Each row is a point on a landscape with many valleys, with its height.
From any point a ball rolls to the lowest of the 2 points nearest to it. It stops when none of these is lower. Distance is the straight distance between rows; heights are no part of it.
Z_627: [176 129 155 110 130 175 142 136 108 109 144 124 195 166 149 129 113 130
 181 127 147]  h=477
Z_399: [110  95 157 110 135 143 111 167 140 122 112 122 101 169 106 105 134 139
  94 105 137]  h=401
Z_501: [121 144 118 166  97  88 122  75 138 122 132 175 119 152 107 175 133  95
 120 138  93]  h=515
Z_746: [125  97 127  86 149 153 120 161 146 139 103 110  88 141 129  80 148 145
  87 104 146]  h=377
Z_338: [141 184  79 110 101 152 141 146 179  91 161  82 103  83 126  67 113 150
  85 119 131]  h=160
Z_453: [132 170 142 173  72 128 150 160 144 148  93 136  91 192 125 153 114  84
 103 128 123]  h=139
Z_730: [127 176  85 113  82 162 131  90 160 121 130 111 145 137 135  95 111 132
 114 127 103]  h=156
Z_111: [128  92 188 160 144  79 154 214 125 140 134 112 117 125 101 154 105 107
 108 125 164]  h=217
Z_743: [127 113  86 103 175 149 131  39 158 125 112 154 180 115 150 102 166 170
 114 151 104]  h=465
Z_393: [107 128 123 149 107 156 125  81 107  98 121 131 180 210 128 146 142  91
 162 113  78]  h=336
Z_6: [120 148 124 162  83 114 127 195 161 127 130  80  77 116 105 131 109 122
  56 122 135]  h=174
Z_64: [107 106 167 155 126 133 150 160 102 133  87 160 112 214 132 145 136  75
 155 103 132]  h=226
Z_192: [102 116 146 136 124 160 107 108 124  83 126 133 156 199 105 124 123 126
 145 105  90]  h=387
Z_541: [ 95 119 149 167 135  82  91 131 120  99 158 137 108 104  84 156 122 149
 125 152  92]  h=299
Z_86: [131 175  74 158  52 130 141 123  85 155 116  86 124 131 172 123 134  97
 151 116 133]  h=600
Z_30: [103 105 175 141 130  91 122 135 162 127 135 192 114 162  69 155 109 119
  93 140 110]  h=234
Z_371: [136 182  74 114  54 145 143 149 147 138 138  95 109 131 144  89 110 112
  93 108 145]  h=321
Z_500: [134  70 170 105 153 137 136 201 134  69 133  62 115 119 123 112 134 140
 105  90 162]  h=769
Z_91: [104 163 119 145  57 133 134 116 158 136  95 137 112 201 112 130 109  96
 101 114 107]  h=85
Z_149: [111  91 147  86 193 144 100 129 150 103 124 124 109 110 110  79 136 185
 111 123 118]  h=833
Z_404: [176 159 104 130 102 107 135 150 131 145 173  89 112  61 149 116 141 160
  99 155 135]  h=297
Z_928: [110  83 192  80 170 118 110 160 162 135 131 155 121 133  81 111  99 146
 105 120 143]  h=213
Z_832: [150 147 117 149 152 178 104 119 120  75 133 104 183 117 155 134 127 167
 190 153 114]  h=342
Z_775: [135  98 115  67 183 137 137 167 148 148 108  86  74 105 160  75 168 148
  97 108 163]  h=348
Z_248: [150 103 178  63 161 102 141 158 145 196 134 158 128 120 118 128 106 116
 118 131 174]  h=744
Z_704: [131 102 134 123 136 127 122 139  82 162 112 131 114 140 150 133 165 125
 144 117 143]  h=578
Z_177: [140 139  71 102 137 207 159 116 119 126 122  90 163 132 182  73 162 151
 142 122 119]  h=168
Z_530: [ 86  96 152 136 142 101 105 136 158 153 104 184  86 146  84 147 133 140
  70 138 118]  h=215
Z_572: [157 171 131 153 108  84 108 147 136 130 165  96 110  96  96 158  95 130
 113 163 104]  h=320
Z_200: [ 83 172  60 139  41 101 141  92 136 160 101 132 112 114 150 107  91 108
 100 132 140]  h=531
Z_920: [132  99 196  92 167  97 148 153 134 183 153 160 148  85  86 133  96 107
 150 107 168]  h=726
Z_118: [ 64  96 158 185 138 112  98 154 115  89 104 140  79 155  87 139 142 130
 122 117 104]  h=445
Z_865: [151 164 113 142  70 100 137 124 136 181 131 145 104 126 132 152 135 124
  89 152 134]  h=751
Z_490: [142 172 105 163 102 111 102 121  97 103 154  67 106  69 135 136 126 150
 150 142 111]  h=449
Z_817: [107  80 136 111 154 130 149  97  98 150 104 186 161 190 135 159 147  63
 178  99 133]  h=353
Z_824: [ 86 122 138 207 126  99 131 125 116  95  99 185  91 163 123 169 150  80
 149 121  80]  h=443
Z_157: [123 139 140 174 121 128 155 156  96 181  73 157  75 146 148 177 146 101
 102 135 158]  h=461
Z_586: [137 109 156 163 138  81 134 164  89 159 149 154 108 108 121 170 137 113
 149 149 142]  h=699
Z_777: [100  86 170 147 169  91 117 184 113 153 110 152  86 114 101 156 131 125
 106 133 148]  h=481
Z_694: [142 113 114  63 164 126 135 115 157 178 116 144  98 117 141  92 156 161
  85 140 133]  h=291
Z_630: [ 91  92 171  74 189  88 107 139 134 180 119 166 105 106 119 143 120 102
 148 114 163]  h=779
Z_719: [101  88 163 112 178  80 129 146 111 183 127 187 106  93 108 171 122  84
 159 123 162]  h=793
Z_793: [159 119 135 118 170 134 118  99  94 118 152 157 174  88 150 150 137 162
 184 161 137]  h=459
Z_148: [145 124 133 144 111 138 146 184 111 172  90 121  79 144 154 147 147 109
  91 118 176]  h=489
Z_282: [127 187 116 180  73 100 120 125 102 114 108  82  90 139 114 144 108  84
 158 124  96]  h=447
Z_731: [133 119 121 140 105 116 145 221 168 114 132  70  89 107 116 131 134 125
  36 106 158]  h=200
Z_589: [149  87 166  77 172 127 136 173 105 142 122  92 118 116 152 111 136 118
 149  97 183]  h=313
Z_734: [159 118 154  88 108 137 145 151 150 171 121 158 121 182 128 126 124 119
  95 125 147]  h=780
Z_360: [108 130 101 143 117 178 119  97  92 108 123  98 173 153 153 109 154 133
 157 120  94]  h=305
Z_952: [200 155 117  89 154 174 159 126 173 121 145 138 173 121 155 107 126 177
 145 170 141]  h=753
Z_24: [ 92  83 170 134 176  93  93 133 129 111 150 169 116  98  75 144 123 158
 119 138 107]  h=264
Z_955: [132 156 131 167 134 125  83 112 100  64 152  90 135 110 115 149 111 151
 180 148  95]  h=196
Z_472: [ 92  99 116 104 168 146  96  98 137 112 108 130 111 108 121  75 160 191
 106 125 105]  h=843
Z_625: [158 142 201 133 120 121 143 163 136 107 176 128 166 147  92 145  72 112
 162 131 141]  h=499
Z_115: [ 87  89 125 183 138 113 124 118  85 106 107 177 109 162 128 165 167  86
 174 107  98]  h=458
Z_732: [160  85 148  93 158 111 142 194 110 147 123  82  97  95 154 126 152 122
 104 112 187]  h=275
Z_733: [146 131 146 163 116  79 134 174 111 181 141 142  99 103 124 171 139 122
 103 164 141]  h=714
Z_876: [107  88 141 125 178  91 105 167  99 163 103 121  75  88 137 140 161 134
 116 130 163]  h=505
Z_422: [131 100 105  68 201 144 129  68 128 149 112 144 159 114 160 104 170 161
 142 137 115]  h=442
Z_740: [ 94 144  86 157  89 108 108 112 108 128 131  99  92  68 142  98 138 165
 114 134 118]  h=312
Z_26: [206 191 115 118 110 142 130 148 154 107 168  82 143 103 135 136  93 140
 131 157 128]  h=601
Z_879: [ 92 119 103 120 113 156 135 136 131 187  53 147  79 150 149 119 149 123
  74 106 159]  h=237
Z_645: [155 131 131 124 179 177 116 135 165  74 127 128 185 110 145 114 118 187
 184 162 135]  h=391
Z_403: [147 139 107 132  79 145 145 152 113 164 113 118 103 148 153 124 146 120
 106 114 148]  h=521
Z_722: [ 83 105 171 184 147  92 114 184 119 123 111 144  75 139  91 158 126 122
 105 135 120]  h=463
Z_770: [ 88  73 156 108 183 123  97 136  84 125 108 140 111 138 120 125 139 118
 169  99 142]  h=494
Z_87: [107 142 118 195 103 108 154 111 111 168  81 189  88 141 150 184 156  95
 111 137 127]  h=435
Z_379: [118  85 156  96 161 119 147  94 105 158 127 193 155 144 120 156 124  72
 191  90 147]  h=329
Z_242: [157 103 166  64 202 149 143 144 115 134 129 105 154 106 162  96 122 134
 181 110 174]  h=355
Z_742: [ 72 119 104 145  91 145 116 146 136 130  89 119  79 131 123  83 137 151
  81 106 135]  h=448
Z_17: [185 158 111  96 113 128 144 112 157 160 165 145 134 103 140 117 129 167
  91 168 126]  h=797
Z_833: [104  82 125 105 156 156 128  96  83 137 100 149 169 185 146 141 161  96
 168 105 117]  h=378
Z_790: [201 140 136 107 137 144 143 138 107 132 162 115 161 109 168 131 132 150
 161 150 152]  h=651
Z_23: [132  82 109  92 178 132 127  52 117 140 126 182 190 139 140 148 158 107
 143 127 126]  h=513
Z_152: [121 106 131 155 139 103 115  90  98 104 158 177 135 123 113 175 141 116
 167 141 101]  h=665
Z_499: [ 74 113 103 174  99 130 101 138  87 116 100  83  89 112 145  96 163 148
 126  96 135]  h=406
Z_599: [153 140 109 115 103 109 131  95 138 175 143 159 123  99 137 135 149 153
  91 157 125]  h=777
Z_119: [138 164 141 155 121  91  98  90 136  89 160 140 132 131  86 179  96 116
 151 156  76]  h=61
Z_690: [122 137 127 174  81 140 131 163  95 107 113  72 103 170 145 126 142  99
 135  94 133]  h=731
Z_583: [109 136  83 114 121 212 143  95 128 112 111  94 197 154 164  84 152 135
 139 124  97]  h=233
Z_467: [144 131 134 134 162 168 110 161 169  42 143  75 135 101 123  95 118 189
 126 141 125]  h=314
Z_552: [128 133 129 148 141 178 101 149 132  39 137  57 142 119 133 101 125 170
 149 115 118]  h=361
Z_225: [111 164  71 144  50 139 151 174 135 145 112 104  85 120 165  92 119 104
  82 103 178]  h=370
Z_590: [109 137 107 175  97  97 112 129  91 153 120 122  80  87 142 139 155 143
 116 140 134]  h=365
Z_592: [107 134  88 175  87 116 146  68  94 145 110 151 157 165 148 168 167  70
 152 119  97]  h=441
Z_110: [111  91 159  96 166 110 100 119 149 129 136 172 123 123  91 128 129 160
 106 136 120]  h=239
Z_442: [108  85 176 109 147 107 132 134 129 145 121 188 123 160  93 150 121 102
 141 114 142]  h=844
Z_456: [ 83  81 163 133 146 129  99 148 123 106 103 145  97 173  89 118 133 139
 113 106 115]  h=422
Z_79: [112  93 180 139 155  73 160 153 127 173 152 206 125  89  82 172 104  84
 160 122 142]  h=804
Z_503: [111  77 150 115 155 111 129  82 140 120 135 210 146 162  90 160 125  99
 137 112 122]  h=832
Z_735: [126  82 161 128 147  92 148  92 138 130 163 227 145 120  85 178 109  83
 157 127 128]  h=822
Z_365: [ 97 168  88 173  53 126 140 171 126 117  99  76  71 124 140 113  98  92
 105  98 158]  h=411
Z_286: [ 79 115 110 151 105 114 100  50 157 109 120 170 134 149  95 135 142 137
  84 120  90]  h=223
Z_33: [162 117 105  60 160 151 147 124 119 185 113 121 126 129 180  94 165 139
 126 123 144]  h=165
Z_285: [190 162 114 122 133 157 134 103 120 119 153 128 193 120 168 148 125 152
 171 168 124]  h=608
Z_967: [151 100 118 104 184 138 128  62 111 127 141 174 196 102 150 148 149 142
 171 150 133]  h=488
Z_109: [154 188 130 156  80  78 121 132 142 143 136 112  99 129  92 171  93  94
 121 157  93]  h=277
Z_488: [102  97 102 120 154 134 106 109  71 153 100 130 120 120 160 125 183 131
 152 113 126]  h=598
Z_432: [131 150 107 143 112 181 111 128 114  80 129  61 151 143 149 104 130 141
 156 110 111]  h=384
Z_99: [115 128 113 119 151 163 107  84 150  99 123 131 145 118 128  91 142 189
 118 140  96]  h=856
Z_870: [115 174 115 178  83  88 115  95 123 112 116 135 101 147 108 162 118  86
 148 133  75]  h=483
Z_664: [ 96  92 115  95 142 134 114  78 151 154  83 172 124 168 120 115 162 137
  83 110 119]  h=159
Z_812: [127 132  87 102 164 169 156 113 162 118 125 111 110  88 147  53 157 199
 109 141 119]  h=712
Z_355: [173 126 171 104 149 151 145 128 123 121 157 155 196 126 129 130  99 139
 183 134 156]  h=434
Z_932: [136 160 156 167 126  97  97 132 112  80 163 106 128 121  91 164  97 123
 169 153  92]  h=124
Z_667: [149 102 184  99 174 145 135 144 107 116 144 127 167 109 121 112 107 141
 180 112 166]  h=396
Z_307: [127 104 108  72 153 139 132 106 108 193  85 137 135 154 177 122 175 111
 129 113 141]  h=214
Z_759: [ 98 141  82 163  71 140 138 110  73 154 101 109 134 145 164 123 155 103
 146 112 120]  h=551
Z_219: [171 152 127 114  78 148 149 184 155 136 145 104 111 163 129 120 117 112
  83 113 150]  h=823
Z_864: [122 189  67 136  59 128 128 118 104 120 127  68 117 102 149  96  95 107
 145 115 127]  h=529
Z_113: [171 128 132  87 154 151 138  88 153 126 141 162 183 132 140 125 125 162
 132 158 126]  h=770
Z_353: [177 152 156 129  93 137 138 164 125 118 152 103 137 175 133 143 100 105
 140 124 136]  h=268
Z_146: [165 123 116  87 135 115 140 151 145 182 139 132  97  90 143 105 153 161
  76 150 146]  h=255
Z_210: [125  99 145 138 149  85 121 117  98 139 153 185 121 102 111 171 141 127
 150 147 126]  h=681
Z_539: [108 170  91 163  75  69 110  60 132 144 135 141 115  88 114 151 119 129
 109 152  96]  h=427
Z_198: [134 161 130 143 115 100  91  88 161 103 157 139 130 112  81 158 101 149
 109 161  82]  h=121
Z_751: [147 133 141 136 132 125 127  70 133  94 162 172 188 159 113 176 110 113
 163 140 105]  h=171
Z_758: [ 51 110  91 160  97 147 106 103  96 129  86 121 115 142 139  97 158 138
 121 100 112]  h=364
Z_457: [154 101 139  76 193 164 146 169 162  89 134  89 115 115 134  68 138 169
 108 114 149]  h=736
Z_246: [139 175 103 122  88 128 115 131 169 114 149  99 108 101 109 101 105 152
  84 138 111]  h=109
Z_531: [126 138 150 159 108 130 138 116  99  96 133 138 153 203 127 159 125  79
 184 117  91]  h=290
Z_707: [ 68 121  80 165  94 118 119  36 137 120 111 148 150 148 121 122 146 115
 104 116  96]  h=272
Z_195: [108 165 107 179  89  91  98 142 115 103 133  57  78  70 110 125 110 134
 120 130 113]  h=389
Z_573: [156 141 104 100 113 134 151 168 167 158 148 117  90  92 134  81 147 159
  58 132 146]  h=225
Z_913: [178 161 108 100  88 185 150 146 136 127 144  98 152 181 158 111 122 114
 122 116 134]  h=834
Z_568: [124  87 157 125 178  97 117 118  89 129 168 175 136  64 105 161 125 131
 179 138 139]  h=698
Z_800: [145 184 105 153  86  83 107 104 134 147 153 111 104  74 113 153 110 138
 110 168 104]  h=367
Z_101: [184 168 110 127 100 111 137 184 154 114 175  58 109  71 127 130 113 133
  79 136 137]  h=280
Z_556: [164 170 125 138  87 126 128 177 144  85 150  41 100 127 108 135  97 100
 102 108 127]  h=672
Z_999: [139 139 135 154 104  92 136 154 144 187 119 162  94 125 117 167 131 128
  68 165 139]  h=730
Z_861: [ 83  98 128 126 135 115 108 101 149 158  76 186  90 154 110 143 151 129
  77 117 127]  h=189
Z_529: [112  82 174  76 208 115 108 161 141 123 127 109 111  93 111  92 123 157
 124 116 153]  h=820
Z_884: [195 164 116 103 105 176 157 174 147  94 162  69 139 143 157 105 124 114
 119 106 155]  h=867
Z_321: [103 137 134 171 104 103  91 142 121 103 138  93  90 113 100 129 128 145
 111 136  99]  h=343
Z_511: [162 143 126 128 130 115 125 185 172 102 177  73 115  81 110 117 108 160
  66 144 124]  h=251
Z_652: [115 156  71 124  76 153 151  49 135 139 116 121 197 146 154 113 132 107
 113 134 105]  h=871
Z_71: [121 106 189 124 159 105 126 128 141 118 177 177 160  90  66 148  87 145
 145 144 129]  h=173
Z_791: [157 195 108 145  78 135 122 133 114  99 112  54 108 145 105 128  84  79
 155 107 100]  h=394
Z_767: [173 183 138 134  91 136 126 130 124  96 141  85 140 173 115 149  87  92
 158 127 105]  h=330
Z_128: [100 177  67 125  92 199 132 101 137  91 115  76 181 140 155  75 114 128
 146 120  99]  h=322
Z_856: [111  81 154 120 146 149 122 184 104 126  81  94  90 170 142 122 150 107
 122  82 169]  h=776
Z_426: [117  96  99 157 156 128 112  65  73 103 150 160 164 113 142 173 165 123
 182 137 102]  h=642
Z_61: [172 138  94  91 179 197 170 138 180 111 132 113 144 122 158  74 143 183
 139 150 140]  h=737
Z_826: [134 103 166  63 149 118 135 148 149 192 100 174 114 162 124 139 120 106
 108 121 169]  h=760
Z_96: [133 134  92  99 104 171 142 103 140 146 122 129 150 149 149  86 149 152
 102 119 117]  h=71
Z_294: [111  80 133 121 192 122 103  87  95  96 154 176 152  79 114 155 141 148
 180 136 120]  h=715
Z_993: [161 127 152 117 179 141 123 129 141  98 152 140 174  81 140 128 114 184
 178 169 146]  h=421
Z_644: [ 98  91 147 134 173 127 125 154  76 161  71 145  93 161 155 158 161  84
 164 101 163]  h=743
Z_138: [144 130 123 152 101  81 132  80 136 158 140 190 126 130 117 187 142 111
 104 154 114]  h=540
Z_137: [119  89 118 108 161 151 116  51 137 114 122 169 194 165 125 135 147 122
 124 122 106]  h=534
Z_709: [150 101 145 125 135  98 138 218 158 118 158  76 114 100 112 131 116 148
  57 124 145]  h=224
Z_559: [143 104 168 134 155 103 115 152 111 119 169 133 134  98 108 136 122 156
 134 146 133]  h=115
Z_650: [ 91 138  83 125  69 166 149 135 136 169  78 141 107 169 154  91 142 113
  80  98 151]  h=195
Z_280: [123 149 106 141 137 151  89  73 160  74 130 131 162 114 118 128 121 178
 136 150  89]  h=874
Z_526: [152 150 175 159 100 102 135 180 132 112 150 105 113 169 107 152  95  92
 133 128 121]  h=222
Z_84: [152  87 169 121 143 103 151 211 121 152 125 102 104 120 132 141 122 117
  97 117 180]  h=244
Z_506: [115 161  79 153 113 166 112  66  97 106 126  97 187 113 162 128 145 137
 172 144  91]  h=289
Z_809: [116  80 170 151 160 106 126 175  60 124 113 107 102 123 143 145 151 102
 175 100 166]  h=497
Z_889: [145 170 100 150 133 135 104 121 124  83 150  75 123  57 148 108 129 183
 147 155 116]  h=502
Z_212: [ 76 139  73 131  84 137 125 130 149 124 117 112  87  99 141  58 123 151
  80 113 141]  h=416
Z_298: [116 111 178 159 122 134 142 193 127 128  89 136  90 199 115 142 122  94
 114 108 144]  h=199
Z_38: [144 147 116 148  78 139 128 172 120  80 139  46 103 127 139 125 127 109
 121  98 139]  h=700
Z_778: [152 112 134  90 143 178 145 130  94 131 127 117 179 179 162 114 137 120
 165 112 137]  h=446
Z_416: [164 127 145 126 158 138 127 182 162  71 171  76 133  80 121 109 112 176
 104 152 135]  h=281
Z_356: [129 127 188 182 124  79 152 198 128 135 134 143 111 153 100 161 102  87
 134 139 129]  h=191
Z_139: [133 107 128  48 198 130 123 131 147 163 117 118  93 108 156  83 149 159
 117 130 145]  h=318
Z_633: [ 93 175  79 144  86 170 113  88 111  90 106  70 161 150 134  99 102 109
 159 113  86]  h=344
Z_300: [155 123 113  98 188 171 148 144 169  94 137 105 116  94 135  72 144 201
 122 147 137]  h=724
Z_818: [110 149  68 122 123 169 146  35 181 108 111 130 196 116 149  89 136 162
 109 149  98]  h=643
Z_389: [128 125 172 115 119 112 117 132 171 124 152 162 129 159  81 138  96 144
  79 144 109]  h=204
Z_711: [172 138  77  88 139 175 174 122 117 161 129 107 144 113 186  75 171 151
 131 132 139]  h=108
Z_206: [180 158 160 124 121 131 125 140 138 103 170 124 164 132 115 152  82 137
 153 158 127]  h=533
Z_540: [ 81 138 140 217 122  83 127 136 130 116 104 180  73 130 112 178 139  96
 121 148  86]  h=425
Z_165: [116  99 116 136 152 137 101  99  66 121 130 135 144 122 146 140 171 141
 170 131 112]  h=618
Z_683: [164 111 123  61 205 163 157 142 130 135 127  95 132 112 176  80 150 156
 157 130 159]  h=392
Z_208: [ 97 101 108 102 136 183 130  71 124 126  97 135 197 188 135 110 161 115
 117 110  96]  h=563
Z_949: [100 158  91 130  45 147 145 121 160 158  94 138 112 171 131 106 111 107
  81 107 133]  h=145
Z_548: [107 152  63 102  97 151 155  57 181 131 123 139 155 114 148  62 124 163
  84 141 106]  h=673
Z_53: [136  97 166  70 173 125 134 113 101 168 134 162 154 125 138 133 122 102
 184 103 165]  h=295
Z_784: [116 139  72  99 123 143 153  85 160 148 127 134 119  86 147  64 150 189
  95 143 115]  h=696
Z_898: [ 97 104 130 185 110 118 117 179  87 112  96  76  70 104 141 128 162 134
 107 106 155]  h=444
Z_766: [ 84 175  76 160  57 101 119 134 117 111 105  79  82 104 125  97  77 104
 126 113 131]  h=460
Z_436: [180 198 104 120  89 139 121 142 147 100 148  62 123 102 108 123  80 116
 122 131 118]  h=636
Z_486: [105  74 159 139 158  81 160 119 143 154 133 234 113 120  95 180 111  63
 157 118 133]  h=813
Z_661: [147  95 166 106 169 155 123 168 131  83 141  90 133 118 125  95 122 162
 127 116 148]  h=752
Z_693: [121 174 110 160  82  92 118 180 162 113 133  59  78 100  81 131  80 103
  70 122 118]  h=202
Z_448: [115 161  92 163  77 142 132  85  88 137 115 106 162 167 149 143 142  90
 162 124  97]  h=496
Z_628: [111  94 193  95 147 124 144 157 136 154 101 170 125 189  99 136 101  83
 143  93 161]  h=854
Z_437: [162 151 149 127 102 110 142  88 150 120 154 170 166 182 110 173 106  92
 138 142 105]  h=220
Z_228: [170 184 110 137  89 101 125  62 141 128 142 139 157 149 114 173 109  96
 134 146  95]  h=283
Z_185: [101  92 181  59 219  99 110 141 147 151 140 122 123  75 121 101 112 135
 155 108 163]  h=808
Z_947: [150 111 126  70 214 154 136 109 136 136 118 139 159 107 160 102 143 172
 169 147 138]  h=420
Z_211: [120 124 130 146 100 134 130 137 106 145 110 135 114 172 134 139 148 115
 125 117 127]  h=552
Z_773: [118 141 151 159 144 132  82 135 128  59 155  87 125 102  98 128 108 173
 135 148  98]  h=269
Z_92: [122 111 115  81 139 152 129 138 122 190  72 140 108 176 158 123 156 112
 105 106 156]  h=250
Z_102: [152 127 192 115 125 138 152 131 129 124 158 169 184 162 101 141  84 107
 177 114 148]  h=468
Z_914: [ 60 140  94 154  84 143 105  74 121 100 105 112 140 152 121 108 128 130
 126 105  87]  h=306
Z_745: [181 131 136  89 103 165 154 170 136 153 134 121 131 180 150 114 130 110
 102 110 156]  h=801
Z_989: [153 152  91 134 109 125 126 106 103 146 148 106 126  76 167 110 150 168
 130 151 122]  h=230
Z_209: [147 135 113 142 143 154 120  62 126  87 140 152 222 150 139 167 128 123
 175 149 112]  h=107
Z_238: [151 123 158  90 163 184 126 136 181  81 134 137 172 158 117  95  99 174
 138 138 129]  h=451
Z_933: [126  75 199  91 177 120 138 182 111 125 126  86 130 105 115 113 110 110
 157  77 186]  h=346
Z_657: [161 112 197 110 140  98 161 173 115 177 165 146 154 102 108 146 100 113
 153 127 171]  h=711
Z_902: [ 78  90 175  59 209 107  97 110 146 146 134 166 126  96 106 124 106 121
 167  99 147]  h=794
Z_339: [127 113 161 177 154  89 153 175  86 167 110 175  91 111 139 189 143  87
 153 146 151]  h=713
Z_495: [133 131 140 156 146 148 102 107  94  73 155 131 174 128 131 157 126 142
 199 143 112]  h=276
Z_37: [105  99  97 141 123 143 136  73  83 149 107 153 169 169 145 151 177  88
 149 118 106]  h=407
Z_259: [115 161 106 135  93 142 107  92 130 106 128 111 145 145 122 125 121 137
 131 125  93]  h=232
Z_593: [167 177  91 103 104 147 145  69 179 134 145 144 166 117 143 116 125 160
  98 162 106]  h=821
Z_984: [145 208  55 102  64 124 144 143 154 121 145  86 100  83 124  81  73 102
  95 122 147]  h=262
Z_335: [107  94 169 141 168 125 137 190  99 149  67 124  75 159 142 158 141  90
 128 105 176]  h=759
Z_930: [130 197  47  99  91 143 156 117 169 116 152 103 122  84 149  54  94 137
 107 134 136]  h=208
Z_600: [ 81  72 140 148 170 121 105 130  66 114 109 153 109 144 127 148 159 106
 187 103 117]  h=476
Z_445: [106 177  57 132 115 172 123  61 168  93 110  99 184  88 156  87 112 165
 141 153  95]  h=602
Z_792: [120  98 183  69 189  88 127 173 146 197 125 128 115  95 129 126 108 107
 124 113 186]  h=761
Z_517: [ 70 149  58 134  69 112 126 111 124 127 124 111 104  80 157  70 107 156
 107 132 133]  h=372
Z_302: [121  96 152 150 154 101 145 157  70 167 104 171 102 136 147 172 149  79
 184 117 161]  h=727
Z_607: [123 110 102  73 131 157 137  87 150 167  96 150 142 162 147  91 156 141
  89 117 119]  h=122
Z_577: [152 132 129 135 134 115 115 128  99 128 157 120 121  93 138 134 145 165
 131 148 122]  h=166
Z_34: [136 193 108 164  69  81 126 158 144 144 116  87  75 103  91 145  74  92
  96 144 111]  h=236
Z_919: [143 180  77 141 128 163 114  97 147  86 135  86 155  83 151 106 119 176
 159 154 111]  h=550
Z_853: [109 107  97 182 132 104 147  84 110 157  88 205 107 146 146 184 171  75
 123 127 120]  h=455
Z_668: [140 127 178 138 132  75 126 157 146 132 185 157 143 109  77 167  84 132
 119 157 119]  h=136
Z_922: [121  95 130  78 178 180 125 102  99 128 105 126 184 163 157 110 152 126
 169 113 123]  h=408
Z_615: [146 152  99 102 122 162 144 148 180 107 154 104 101 109 125  56 138 167
  76 123 130]  h=192
Z_706: [128  91 159 171 132 104 131 191  79 114 122  83  92 115 139 152 155 116
 134 114 158]  h=472
Z_634: [132  92 197 133 162  96 126 185 118 121 167 120 145  91  86 131  90 143
 137 127 150]  h=155
Z_969: [120 133  71 137 107 130 140  18 148 148 126 147 195 120 152 119 152 121
  94 139 109]  h=829
Z_605: [145 165  92 152 116 137 116  52 116 103 139 126 193 126 143 166 134 121
 168 147  93]  h=190
Z_175: [182 119 159 106 132 117 148 147  98 159 158 143 147 126 141 143 127 125
 150 144 162]  h=685
Z_669: [138 132  91 122 103 115 133  54 141 165 129 162 151 125 144 131 155 140
  97 139 117]  h=799
Z_749: [131 130 173 163 121  65 138 156 137 139 159 171 123 139  92 177 106 103
 132 155 109]  h=167
Z_943: [114 118 129 143 124 100  97  65 158 108 149 176 132 128  94 151 129 146
  95 145  93]  h=178
Z_875: [ 94 169  78 165  53  87 127  73 124 151 109 141 114 115 134 139 115 112
 116 134 116]  h=478
Z_841: [100  77 199 112 179  94 120 182 140 143 141 131 126 101  70 120  92 135
 120 109 154]  h=187
Z_802: [137 142 143 132 104 109 112 150 167 132 152 121 108 129  94 129 105 154
  76 148 111]  h=163
Z_677: [120 105 171 139 122 134 148 140  98 119 124 169 145 203 117 141 124  84
 181 103 125]  h=252
Z_502: [119 144 154 186  93 135 152 193 132 126  85 109  73 182 134 147 123  88
 101 112 144]  h=172
Z_418: [100 138 128 191 101  94 118 134 112 135 113 147  88 132 123 161 145 118
 119 142 110]  h=402
Z_8: [119 107 146 101 154 177 109 107 148  89 119 142 168 173 112 105 126 159
 130 122 109]  h=426
Z_617: [199 186 126 112 118 147 125 114 161 110 154 124 173 122 136 150  91 145
 150 169 122]  h=567

Where does a ball stop that starts at each point below?
Z_568 -> Z_87
Z_952 -> Z_559
Z_38 -> Z_242
Z_657 -> Z_242
Z_137 -> Z_119
Z_661 -> Z_559
